Each row is a point on a landscape with many valleys, with its height.
From any point a ball takes the steepest step (drop divided by distance) to one of its 2 nearest points. It stops when none of these is lower. Distance is the straight distance between rows; heights are no part of it.
(1004): [107, 86, 118, 95, 88, 87, 89, 72, 103, 117, 82, 63, 128, 89, 120, 113, 104, 95, 121, 99]  height 494
(1162): [90, 83, 88, 107, 115, 94, 97, 109, 99, 76, 107, 110, 80, 108, 95, 70, 111, 97, 55, 85]  height 930
(736): [87, 120, 69, 123, 103, 85, 99, 109, 92, 102, 118, 118, 85, 102, 91, 95, 122, 65, 75, 103]  height 598
(885): [103, 110, 110, 131, 95, 116, 89, 111, 95, 78, 113, 107, 98, 105, 84, 96, 109, 108, 82, 122]  height 331
(1167): [98, 95, 99, 118, 84, 106, 79, 122, 78, 93, 90, 105, 112, 96, 101, 89, 88, 106, 113, 122]  height 190
(1949): [89, 129, 113, 103, 109, 103, 76, 97, 128, 104, 99, 103, 64, 126, 83, 93, 106, 116, 87, 104]  height 466
(300): [108, 91, 110, 98, 90, 94, 74, 70, 120, 85, 97, 91, 97, 97, 107, 105, 84, 89, 83, 87]  height 247
(735): [107, 71, 70, 116, 107, 103, 137, 131, 105, 101, 97, 101, 109, 94, 92, 102, 124, 71, 97, 71]  height 703
(1342): [97, 69, 90, 129, 99, 122, 97, 113, 98, 94, 69, 103, 90, 73, 98, 92, 109, 82, 109, 86]  height 400
(137): [98, 99, 93, 79, 91, 79, 100, 101, 103, 107, 94, 121, 76, 81, 76, 110, 113, 94, 91, 118]  height 691
(860): [88, 92, 70, 128, 120, 109, 142, 120, 75, 128, 141, 152, 90, 69, 89, 101, 95, 78, 107, 67]  height 531
(738): [91, 103, 123, 59, 78, 82, 105, 72, 95, 103, 94, 76, 117, 88, 131, 116, 75, 115, 111, 113]  height 539
(1500): [85, 96, 84, 130, 107, 105, 128, 120, 126, 108, 112, 113, 82, 110, 86, 108, 124, 92, 108, 99]  height 125
(353): [100, 92, 98, 140, 144, 116, 146, 132, 106, 100, 113, 135, 91, 103, 78, 91, 97, 96, 101, 99]  height 580
(434): [105, 96, 117, 114, 84, 99, 91, 94, 95, 118, 129, 119, 97, 105, 97, 120, 106, 117, 85, 83]  height 513
(456): [87, 97, 86, 125, 81, 98, 95, 112, 120, 100, 113, 106, 78, 105, 83, 108, 115, 103, 97, 102]  height 250
(1120): [96, 134, 129, 57, 96, 102, 82, 79, 115, 95, 103, 41, 71, 124, 108, 84, 81, 127, 118, 115]  height 565
(1248): [114, 97, 79, 99, 85, 91, 109, 115, 93, 98, 124, 134, 84, 78, 67, 107, 102, 81, 75, 82]  height 417
(1157): [84, 58, 73, 104, 108, 122, 148, 121, 100, 77, 86, 120, 114, 70, 111, 114, 93, 88, 95, 64]  height 588
(1299): [107, 101, 123, 72, 112, 96, 95, 74, 101, 84, 86, 61, 102, 104, 129, 87, 115, 107, 102, 114]  height 378
(1436): [98, 104, 109, 103, 73, 86, 72, 107, 105, 106, 96, 83, 90, 120, 95, 92, 92, 99, 101, 105]  height 521
(1741): [94, 103, 114, 142, 94, 120, 109, 129, 84, 84, 102, 96, 103, 97, 98, 99, 111, 87, 99, 106]  height 396
(1915): [116, 78, 114, 115, 131, 109, 135, 123, 102, 109, 108, 129, 97, 108, 95, 92, 100, 112, 92, 93]  height 624
(710): [99, 124, 101, 79, 97, 103, 83, 88, 104, 81, 118, 83, 112, 133, 123, 96, 88, 144, 114, 114]  height 300
(459): [107, 138, 96, 61, 104, 89, 52, 72, 106, 109, 87, 49, 90, 126, 104, 73, 82, 121, 133, 131]  height 358
(1815): [91, 111, 96, 113, 115, 112, 116, 117, 64, 85, 100, 126, 110, 102, 122, 79, 92, 92, 99, 119]  height 506
(1786): [110, 78, 118, 95, 85, 87, 85, 78, 88, 120, 101, 92, 125, 75, 115, 118, 90, 109, 113, 98]  height 516
(1684): [86, 118, 103, 115, 84, 103, 70, 95, 81, 91, 121, 109, 111, 114, 118, 98, 87, 112, 83, 104]  height 663
(78): [107, 95, 123, 120, 90, 126, 111, 114, 87, 89, 113, 111, 134, 103, 112, 115, 89, 112, 96, 98]  height 528
(340): [129, 65, 129, 111, 100, 115, 106, 98, 84, 128, 100, 108, 97, 65, 78, 106, 110, 101, 100, 56]  height 505
(893): [96, 138, 89, 62, 108, 100, 121, 101, 101, 87, 103, 85, 89, 129, 125, 94, 115, 109, 105, 132]  height 919
(1369): [98, 110, 93, 121, 102, 114, 73, 113, 112, 94, 71, 107, 82, 114, 81, 83, 99, 91, 109, 120]  height 470
(770): [92, 123, 83, 85, 90, 102, 109, 94, 116, 78, 104, 121, 98, 102, 111, 121, 97, 99, 92, 115]  height 60
(1121): [104, 88, 131, 86, 81, 96, 94, 83, 95, 102, 94, 44, 139, 94, 133, 111, 89, 114, 128, 102]  height 433
(1584): [111, 92, 97, 115, 102, 107, 72, 83, 132, 89, 98, 101, 91, 116, 99, 94, 109, 96, 79, 77]  height 311
(871): [121, 84, 95, 101, 101, 124, 107, 99, 71, 114, 106, 130, 92, 37, 73, 116, 118, 81, 103, 61]  height 574
(1709): [118, 102, 145, 97, 89, 112, 99, 89, 95, 91, 107, 94, 123, 94, 109, 118, 79, 115, 96, 97]  height 581
(1802): [92, 117, 97, 108, 130, 98, 88, 102, 133, 84, 107, 108, 73, 128, 74, 89, 119, 120, 67, 104]  height 497
(1021): [95, 49, 87, 104, 96, 122, 133, 104, 92, 134, 97, 123, 118, 76, 113, 119, 102, 101, 112, 41]  height 812
(549): [88, 81, 60, 144, 138, 117, 149, 124, 78, 118, 140, 137, 92, 57, 81, 89, 100, 72, 110, 46]  height 492
(971): [104, 105, 128, 84, 94, 91, 115, 115, 106, 101, 99, 73, 94, 140, 96, 91, 97, 119, 106, 109]  height 573
(902): [108, 79, 76, 91, 80, 95, 109, 102, 81, 100, 97, 117, 118, 62, 104, 122, 111, 80, 99, 87]  height 648
(1314): [89, 106, 126, 63, 79, 67, 72, 69, 108, 96, 108, 69, 89, 89, 91, 108, 82, 115, 88, 117]  height 246
(772): [112, 94, 129, 82, 111, 126, 124, 98, 101, 79, 62, 73, 123, 102, 130, 104, 94, 108, 115, 99]  height 582
(1883): [100, 97, 110, 115, 117, 121, 117, 115, 80, 104, 84, 136, 100, 87, 103, 93, 88, 88, 101, 105]  height 553
(759): [91, 91, 88, 109, 69, 80, 86, 111, 89, 105, 118, 96, 104, 124, 99, 87, 95, 94, 91, 95]  height 546
(645): [102, 92, 85, 96, 99, 95, 89, 87, 109, 105, 113, 112, 120, 120, 126, 104, 97, 123, 106, 105]  height 491
(103): [109, 112, 90, 115, 115, 124, 114, 96, 129, 81, 102, 100, 107, 129, 119, 105, 111, 96, 100, 104]  height 442
(702): [110, 117, 110, 78, 90, 76, 62, 61, 103, 83, 89, 57, 106, 85, 106, 92, 87, 77, 104, 126]  height 411
(1012): [123, 89, 91, 107, 97, 103, 119, 119, 86, 103, 79, 123, 97, 66, 69, 114, 107, 74, 113, 103]  height 623
(1861): [117, 114, 114, 134, 113, 111, 109, 113, 87, 105, 113, 122, 91, 84, 78, 110, 123, 82, 75, 90]  height 431
(1370): [125, 104, 106, 97, 90, 91, 101, 99, 90, 101, 75, 106, 106, 72, 81, 116, 113, 71, 103, 127]  height 650
(513): [95, 130, 109, 94, 80, 72, 45, 81, 94, 109, 107, 79, 98, 105, 75, 101, 96, 117, 92, 118]  height 482
(615): [111, 79, 102, 84, 86, 98, 113, 82, 73, 99, 78, 101, 121, 44, 116, 126, 112, 75, 95, 83]  height 612
(717): [103, 126, 111, 78, 104, 102, 73, 84, 105, 123, 83, 65, 91, 121, 117, 80, 92, 124, 143, 123]  height 405
(249): [102, 129, 120, 72, 99, 98, 60, 55, 107, 85, 97, 71, 107, 101, 131, 89, 59, 116, 111, 112]  height 549
(1245): [100, 135, 85, 96, 111, 88, 69, 100, 111, 121, 100, 100, 102, 154, 97, 79, 98, 116, 111, 123]  height 770
(1142): [108, 42, 101, 95, 93, 105, 121, 86, 102, 132, 96, 97, 125, 76, 108, 126, 114, 109, 111, 54]  height 783
(290): [102, 114, 82, 108, 95, 107, 131, 131, 111, 75, 92, 88, 113, 118, 103, 107, 102, 78, 113, 118]  height 410
(638): [89, 62, 91, 109, 102, 132, 134, 113, 109, 85, 64, 104, 122, 74, 112, 120, 96, 91, 109, 64]  height 529
(429): [92, 127, 79, 71, 101, 90, 101, 94, 89, 95, 89, 100, 100, 110, 126, 95, 113, 96, 112, 137]  height 934
(1689): [90, 101, 124, 58, 92, 80, 93, 68, 90, 99, 103, 43, 121, 93, 132, 104, 78, 123, 124, 117]  height 495
(756): [113, 82, 96, 104, 89, 123, 112, 109, 84, 102, 86, 137, 97, 44, 77, 120, 93, 89, 109, 88]  height 600
(1423): [114, 102, 112, 85, 76, 92, 80, 85, 130, 74, 98, 64, 104, 116, 97, 112, 91, 91, 89, 101]  height 159
(1202): [104, 85, 122, 86, 79, 94, 103, 106, 84, 92, 87, 56, 135, 113, 122, 95, 95, 122, 123, 110]  height 366
(1026): [95, 164, 105, 79, 117, 101, 71, 100, 100, 83, 94, 73, 82, 138, 80, 75, 107, 114, 84, 122]  height 392
(260): [86, 127, 119, 78, 84, 79, 77, 71, 108, 116, 85, 57, 78, 103, 119, 99, 90, 85, 116, 112]  height 605
(1385): [100, 118, 83, 139, 143, 103, 116, 117, 107, 109, 111, 137, 89, 119, 85, 77, 93, 82, 92, 106]  height 534
(1608): [102, 59, 76, 123, 115, 113, 158, 136, 98, 110, 104, 104, 115, 70, 75, 121, 131, 85, 111, 61]  height 741
(1890): [62, 112, 60, 135, 133, 98, 109, 121, 119, 88, 110, 113, 74, 126, 102, 72, 108, 93, 87, 110]  height 914
(118): [82, 81, 60, 122, 125, 125, 171, 121, 112, 109, 104, 134, 109, 66, 93, 134, 100, 77, 117, 51]  height 636
(1418): [97, 123, 70, 104, 103, 114, 103, 114, 128, 69, 97, 87, 96, 141, 108, 92, 101, 86, 106, 110]  height 389
(1295): [96, 71, 103, 104, 76, 101, 72, 82, 107, 74, 83, 74, 99, 80, 119, 95, 87, 94, 104, 87]  height 309
(526): [81, 88, 131, 67, 73, 79, 112, 82, 87, 117, 95, 63, 105, 80, 120, 122, 77, 93, 109, 93]  height 583
(1300): [69, 106, 107, 64, 78, 77, 81, 93, 106, 91, 93, 82, 67, 105, 101, 95, 87, 112, 92, 112]  height 317
(512): [121, 67, 116, 98, 98, 123, 112, 97, 73, 130, 87, 115, 96, 30, 86, 112, 113, 86, 105, 53]  height 547
(546): [109, 71, 133, 105, 100, 97, 94, 86, 84, 104, 91, 69, 95, 83, 110, 100, 128, 101, 87, 89]  height 222
(601): [124, 82, 100, 107, 113, 95, 78, 95, 101, 127, 104, 130, 78, 92, 60, 86, 105, 94, 87, 76]  height 661
(694): [94, 109, 128, 89, 93, 107, 87, 83, 113, 125, 82, 85, 92, 111, 122, 105, 89, 120, 129, 113]  height 462
(1732): [101, 144, 110, 82, 96, 134, 92, 94, 86, 77, 80, 75, 99, 112, 137, 93, 80, 109, 130, 119]  height 444
(1877): [114, 64, 73, 92, 88, 81, 102, 109, 113, 86, 97, 105, 114, 98, 86, 104, 118, 92, 95, 103]  height 541
(1804): [101, 149, 97, 66, 96, 87, 75, 102, 90, 82, 99, 69, 94, 135, 88, 80, 92, 121, 100, 138]  height 354
(1502): [95, 120, 139, 62, 103, 69, 62, 60, 98, 98, 117, 57, 108, 91, 101, 90, 72, 124, 95, 128]  height 160
(522): [83, 61, 84, 112, 103, 113, 140, 118, 87, 123, 112, 127, 107, 89, 116, 104, 84, 100, 103, 54]  height 835
(1885): [72, 130, 95, 113, 88, 90, 65, 101, 80, 91, 115, 111, 94, 113, 96, 89, 100, 114, 79, 119]  height 644
(845): [102, 131, 110, 84, 96, 90, 51, 57, 108, 108, 113, 110, 110, 118, 116, 101, 71, 112, 86, 110]  height 478
(46): [104, 133, 103, 71, 89, 71, 39, 64, 120, 82, 93, 53, 108, 104, 89, 94, 61, 93, 106, 122]  height 445
(1817): [103, 94, 124, 76, 89, 103, 135, 104, 85, 106, 63, 76, 137, 81, 109, 133, 104, 90, 112, 101]  height 700
(679): [98, 100, 116, 110, 75, 82, 58, 94, 108, 114, 90, 85, 70, 106, 71, 95, 94, 89, 85, 88]  height 498
(3): [82, 97, 95, 88, 93, 109, 133, 104, 105, 105, 89, 99, 101, 111, 138, 113, 98, 94, 105, 90]  height 877
(398): [62, 82, 71, 145, 129, 118, 145, 118, 110, 67, 114, 106, 102, 92, 112, 104, 124, 95, 95, 92]  height 866
(1896): [81, 83, 77, 127, 121, 114, 153, 120, 106, 88, 110, 116, 121, 97, 116, 116, 114, 98, 100, 85]  height 839
(88): [113, 113, 97, 67, 86, 65, 61, 86, 93, 89, 96, 97, 112, 91, 83, 87, 80, 96, 81, 126]  height 451
(778): [104, 94, 125, 97, 101, 117, 147, 107, 94, 112, 65, 92, 117, 84, 99, 135, 112, 87, 111, 89]  height 707
(1839): [76, 120, 79, 104, 111, 85, 125, 116, 97, 105, 129, 127, 91, 133, 118, 88, 100, 96, 82, 103]  height 693
(776): [116, 111, 127, 58, 113, 92, 92, 71, 119, 82, 83, 52, 105, 107, 112, 95, 99, 124, 117, 125]  height 430
(1196): [86, 88, 68, 107, 101, 103, 92, 103, 125, 81, 114, 117, 107, 133, 115, 92, 97, 116, 92, 96]  height 543
(1302): [101, 90, 90, 125, 110, 112, 78, 108, 113, 96, 78, 119, 70, 89, 77, 90, 105, 88, 104, 98]  height 443
(814): [77, 77, 100, 109, 85, 110, 130, 115, 97, 103, 102, 102, 103, 107, 125, 108, 87, 100, 97, 68]  height 857
(1425): [90, 95, 76, 117, 91, 82, 89, 106, 80, 113, 123, 114, 91, 110, 106, 89, 107, 83, 75, 87]  height 571
(301): [103, 127, 138, 83, 99, 101, 74, 67, 114, 119, 100, 92, 90, 112, 98, 109, 78, 130, 115, 115]  height 510
(1673): [111, 84, 118, 109, 80, 101, 90, 115, 79, 102, 75, 80, 129, 103, 108, 88, 89, 96, 125, 112]  height 279
(1478): [88, 111, 104, 62, 94, 95, 127, 90, 103, 101, 104, 87, 95, 125, 138, 104, 109, 107, 100, 105]  height 900
(1282): [110, 111, 91, 95, 97, 87, 82, 100, 101, 99, 90, 112, 97, 91, 81, 102, 119, 94, 99, 133]  height 673
(143): [91, 95, 102, 102, 114, 122, 135, 120, 120, 79, 100, 110, 101, 104, 97, 113, 112, 136, 116, 128]  height 436
(554): [93, 117, 96, 87, 90, 89, 84, 93, 109, 92, 124, 82, 104, 131, 101, 107, 116, 126, 89, 117]  height 393
(620): [113, 142, 100, 58, 90, 87, 69, 94, 96, 89, 102, 63, 113, 129, 103, 79, 74, 122, 127, 131]  height 307
(273): [103, 84, 105, 123, 100, 126, 109, 114, 81, 73, 100, 98, 128, 102, 120, 98, 108, 104, 94, 92]  height 469
(1081): [119, 106, 104, 122, 114, 110, 97, 106, 96, 85, 118, 127, 102, 93, 77, 102, 103, 92, 67, 99]  height 384
(1632): [110, 140, 120, 63, 101, 74, 51, 74, 93, 95, 108, 66, 115, 109, 97, 92, 70, 129, 108, 140]  height 241
(1254): [113, 107, 90, 112, 99, 85, 58, 100, 99, 125, 102, 132, 95, 104, 64, 87, 83, 97, 85, 99]  height 645
(223): [118, 120, 112, 63, 100, 105, 104, 97, 124, 95, 82, 68, 98, 122, 104, 107, 105, 123, 135, 132]  height 481
(1550): [104, 94, 92, 134, 110, 111, 106, 114, 74, 131, 122, 139, 103, 83, 88, 102, 111, 100, 106, 89]  height 333
(1102): [65, 104, 75, 135, 132, 118, 121, 117, 117, 89, 94, 104, 77, 112, 114, 77, 107, 86, 110, 113]  height 903
(1510): [86, 86, 60, 123, 135, 91, 146, 115, 105, 117, 127, 147, 105, 99, 104, 90, 98, 87, 107, 92]  height 625
(1658): [111, 86, 109, 101, 121, 125, 137, 111, 97, 109, 83, 131, 103, 81, 108, 115, 91, 84, 99, 79]  height 601
(162): [77, 95, 69, 119, 128, 94, 100, 100, 114, 93, 109, 126, 64, 112, 92, 76, 113, 90, 66, 88]  height 923
(1560): [109, 87, 115, 110, 114, 129, 115, 104, 92, 81, 70, 90, 124, 100, 122, 95, 104, 95, 103, 94]  height 527
(1192): [80, 114, 113, 76, 89, 102, 76, 88, 94, 75, 85, 75, 84, 101, 116, 78, 81, 116, 99, 121]  height 363
(352): [94, 105, 97, 114, 107, 108, 141, 134, 115, 98, 102, 99, 100, 123, 99, 110, 115, 92, 112, 107]  height 296
(305): [97, 133, 119, 71, 106, 80, 49, 57, 100, 99, 104, 86, 107, 118, 109, 77, 57, 113, 84, 103]  height 519
(1489): [104, 71, 69, 104, 105, 92, 100, 113, 109, 77, 97, 112, 115, 115, 102, 81, 107, 96, 96, 104]  height 570
(235): [103, 89, 128, 83, 105, 94, 79, 67, 89, 84, 93, 69, 100, 81, 118, 88, 112, 103, 82, 105]  height 315
(1957): [102, 71, 101, 100, 78, 91, 86, 87, 120, 121, 84, 100, 83, 83, 88, 113, 107, 95, 115, 82]  height 437
(953): [98, 72, 114, 111, 95, 111, 115, 87, 101, 113, 90, 84, 113, 80, 120, 127, 129, 92, 104, 61]  height 745
(1242): [103, 92, 67, 129, 138, 107, 105, 108, 98, 103, 136, 149, 75, 77, 52, 86, 119, 97, 74, 81]  height 450
(1672): [64, 108, 68, 141, 122, 121, 138, 123, 110, 66, 108, 96, 97, 110, 119, 95, 113, 89, 105, 109]  height 887
(337): [126, 63, 114, 114, 110, 108, 123, 117, 88, 120, 114, 116, 88, 81, 75, 93, 121, 102, 88, 64]  height 460
(1757): [82, 111, 95, 101, 104, 125, 119, 120, 79, 74, 82, 106, 103, 103, 135, 85, 92, 99, 110, 126]  height 455
(1884): [74, 69, 84, 112, 109, 106, 147, 116, 100, 107, 135, 131, 90, 87, 113, 105, 104, 107, 85, 60]  height 856
(835): [87, 137, 141, 70, 90, 104, 84, 76, 100, 107, 104, 66, 79, 119, 110, 99, 78, 136, 105, 114]  height 544
(1654): [108, 95, 120, 106, 112, 120, 133, 100, 114, 118, 82, 114, 100, 96, 109, 116, 115, 102, 103, 97]  height 652
(1388): [118, 116, 111, 82, 86, 105, 113, 89, 118, 67, 98, 67, 119, 122, 116, 116, 102, 97, 102, 102]  height 285
(111): [113, 100, 97, 82, 78, 77, 83, 96, 79, 79, 105, 103, 113, 85, 89, 103, 96, 100, 75, 110]  height 416
(72): [110, 115, 149, 95, 94, 104, 88, 85, 85, 100, 90, 87, 102, 84, 104, 107, 84, 104, 100, 117]  height 608
(515): [117, 75, 87, 139, 117, 108, 127, 130, 79, 117, 131, 127, 93, 76, 67, 86, 117, 81, 96, 60]  height 409
(499): [113, 85, 109, 104, 76, 96, 87, 85, 93, 112, 116, 123, 116, 78, 93, 125, 94, 113, 101, 94]  height 465
(1249): [102, 85, 109, 118, 115, 117, 137, 91, 108, 132, 95, 113, 99, 86, 115, 123, 131, 91, 99, 69]  height 699
(838): [103, 78, 60, 157, 144, 108, 142, 124, 86, 108, 149, 133, 98, 71, 69, 85, 114, 80, 98, 70]  height 454
(646): [111, 102, 86, 86, 80, 76, 80, 96, 93, 89, 123, 117, 94, 91, 70, 107, 104, 93, 59, 97]  height 377
(1675): [103, 69, 76, 102, 88, 93, 88, 93, 110, 114, 97, 125, 81, 62, 79, 115, 127, 88, 105, 79]  height 386
(693): [105, 89, 129, 91, 101, 86, 109, 112, 99, 106, 97, 96, 74, 115, 84, 93, 113, 109, 84, 102]  height 536
(461): [108, 117, 127, 87, 98, 84, 57, 69, 91, 86, 93, 62, 97, 100, 100, 83, 98, 92, 75, 104]  height 367
(891): [114, 108, 85, 122, 132, 98, 92, 100, 99, 91, 126, 142, 86, 95, 61, 89, 107, 98, 54, 90]  height 420
(181): [96, 74, 92, 131, 90, 111, 98, 109, 89, 134, 93, 109, 119, 85, 112, 108, 113, 98, 125, 82]  height 475
(1152): [114, 74, 89, 71, 90, 66, 85, 88, 114, 89, 98, 81, 100, 105, 92, 90, 108, 98, 89, 107]  height 507
(1840): [86, 130, 113, 90, 83, 61, 36, 64, 98, 117, 108, 54, 93, 111, 92, 91, 83, 98, 91, 106]  height 509
(561): [83, 91, 66, 103, 132, 85, 133, 110, 107, 102, 124, 137, 93, 117, 112, 87, 103, 99, 82, 98]  height 660
(630): [107, 127, 85, 76, 91, 92, 103, 98, 118, 83, 107, 115, 96, 129, 95, 106, 83, 89, 83, 117]  height 226
(458): [113, 78, 65, 117, 137, 99, 107, 104, 105, 117, 116, 150, 81, 73, 68, 93, 121, 84, 102, 80]  height 480
(1785): [108, 115, 123, 87, 86, 106, 117, 109, 83, 94, 66, 69, 128, 85, 110, 117, 102, 78, 124, 119]  height 659
(319): [117, 77, 105, 93, 87, 80, 85, 105, 87, 130, 89, 111, 114, 96, 84, 91, 86, 101, 116, 112]  height 606
(705): [99, 115, 104, 93, 95, 105, 118, 131, 113, 94, 102, 89, 91, 154, 100, 85, 91, 119, 115, 114]  height 602
(936): [95, 96, 115, 98, 91, 122, 111, 114, 120, 81, 89, 115, 94, 98, 96, 116, 89, 122, 109, 109]  height 334
(1310): [103, 125, 100, 74, 97, 94, 76, 65, 103, 101, 118, 98, 119, 124, 131, 107, 86, 124, 104, 114]  height 399
(1393): [97, 79, 96, 106, 86, 105, 78, 92, 87, 90, 74, 95, 87, 75, 107, 89, 104, 81, 93, 92]  height 353
(1453): [107, 71, 115, 103, 98, 98, 106, 116, 98, 106, 96, 106, 79, 88, 86, 96, 115, 96, 86, 86]  height 504
(945): [104, 114, 104, 116, 120, 122, 88, 82, 128, 88, 96, 110, 93, 122, 112, 96, 99, 96, 83, 90]  height 369
(269): [113, 109, 105, 83, 110, 110, 118, 110, 117, 81, 92, 90, 107, 124, 96, 102, 119, 129, 112, 136]  height 515
(1677): [110, 67, 70, 100, 98, 98, 128, 116, 79, 103, 104, 115, 109, 58, 91, 105, 120, 74, 92, 71]  height 674
(570): [110, 87, 102, 97, 92, 72, 60, 93, 101, 131, 103, 122, 98, 95, 77, 93, 86, 118, 104, 108]  height 628
(276): [90, 90, 79, 123, 89, 95, 89, 98, 107, 121, 122, 126, 76, 81, 78, 120, 126, 89, 98, 83]  height 329
(1726): [105, 115, 86, 112, 112, 104, 96, 115, 104, 98, 92, 124, 87, 124, 91, 76, 86, 87, 93, 110]  height 500
(282): [105, 83, 111, 119, 123, 107, 118, 129, 105, 105, 107, 110, 96, 132, 89, 83, 109, 126, 100, 108]  height 657
(1564): [86, 132, 89, 117, 110, 91, 113, 111, 114, 116, 123, 104, 87, 148, 111, 96, 113, 96, 95, 106]  height 724
(562): [98, 139, 114, 75, 111, 108, 80, 86, 128, 90, 98, 82, 73, 137, 90, 93, 98, 124, 87, 113]  height 432
(1383): [92, 122, 97, 58, 93, 84, 93, 93, 89, 101, 87, 96, 100, 114, 123, 90, 86, 115, 125, 137]  height 946
(192): [106, 86, 89, 149, 113, 118, 86, 105, 79, 124, 118, 137, 97, 85, 96, 86, 96, 86, 97, 70]  height 264
(1149): [94, 72, 74, 124, 122, 121, 165, 127, 92, 88, 98, 104, 149, 80, 92, 128, 124, 92, 106, 77]  height 792
(1437): [100, 101, 83, 69, 89, 52, 65, 84, 104, 96, 104, 92, 96, 114, 85, 86, 99, 99, 73, 110]  height 479
(1209): [100, 103, 106, 85, 79, 102, 103, 99, 110, 95, 91, 105, 105, 96, 101, 118, 85, 102, 108, 114]  height 242
(730): [87, 101, 94, 115, 112, 115, 116, 134, 123, 86, 106, 104, 90, 141, 97, 79, 99, 126, 117, 118]  height 629
(1978): [104, 128, 115, 85, 83, 72, 65, 79, 102, 98, 124, 73, 106, 127, 86, 101, 108, 112, 75, 110]  height 449
(38): [97, 136, 102, 108, 95, 90, 90, 111, 104, 131, 113, 95, 94, 150, 100, 95, 116, 92, 103, 114]  height 748
(836): [103, 63, 79, 130, 110, 131, 112, 112, 114, 98, 76, 119, 101, 68, 95, 109, 102, 92, 119, 76]  height 448
(1392): [94, 121, 106, 87, 95, 120, 94, 104, 86, 73, 78, 90, 98, 102, 120, 87, 72, 107, 111, 128]  height 401
(1278): [99, 82, 116, 93, 70, 76, 75, 83, 113, 128, 90, 80, 73, 78, 76, 112, 96, 84, 108, 92]  height 471
(999): [71, 143, 75, 120, 103, 86, 83, 113, 92, 91, 121, 123, 90, 113, 85, 92, 108, 99, 72, 114]  height 626
(676): [92, 86, 63, 118, 131, 112, 156, 122, 94, 128, 110, 143, 101, 80, 99, 110, 99, 72, 111, 73]  height 578
(622): [90, 139, 131, 65, 89, 84, 70, 77, 98, 102, 92, 26, 73, 112, 114, 85, 77, 102, 115, 118]  height 584
(363): [106, 136, 72, 102, 107, 88, 76, 100, 112, 103, 117, 115, 116, 140, 96, 92, 102, 108, 98, 123]  height 784
(207): [109, 68, 107, 95, 85, 110, 113, 93, 61, 112, 80, 107, 110, 35, 98, 116, 101, 70, 91, 64]  height 579
(1367): [113, 76, 90, 120, 89, 96, 95, 99, 75, 137, 120, 131, 122, 78, 92, 113, 111, 110, 108, 85]  height 404
(545): [112, 121, 140, 86, 91, 108, 92, 94, 82, 90, 71, 72, 105, 73, 110, 105, 78, 80, 112, 122]  height 627
(1086): [113, 71, 109, 86, 79, 87, 113, 119, 87, 123, 75, 102, 121, 79, 88, 113, 90, 101, 125, 102]  height 572
(496): [112, 99, 119, 100, 86, 78, 77, 72, 99, 115, 123, 91, 114, 114, 105, 111, 108, 108, 82, 93]  height 501
(229): [111, 133, 87, 77, 93, 105, 98, 99, 129, 71, 91, 83, 101, 134, 105, 103, 88, 93, 107, 117]  height 320
(791): [96, 82, 107, 114, 82, 110, 106, 121, 89, 126, 72, 109, 105, 83, 101, 112, 87, 101, 133, 94]  height 530

For each start below, name the point where the ball stops.
(353) | (1423)
(1254) | (192)
(1684) | (1500)
(38) | (515)
(1885) | (1500)
(3) | (1502)
(778) | (1502)
(162) | (512)
(1157) | (1423)
(1884) | (1502)
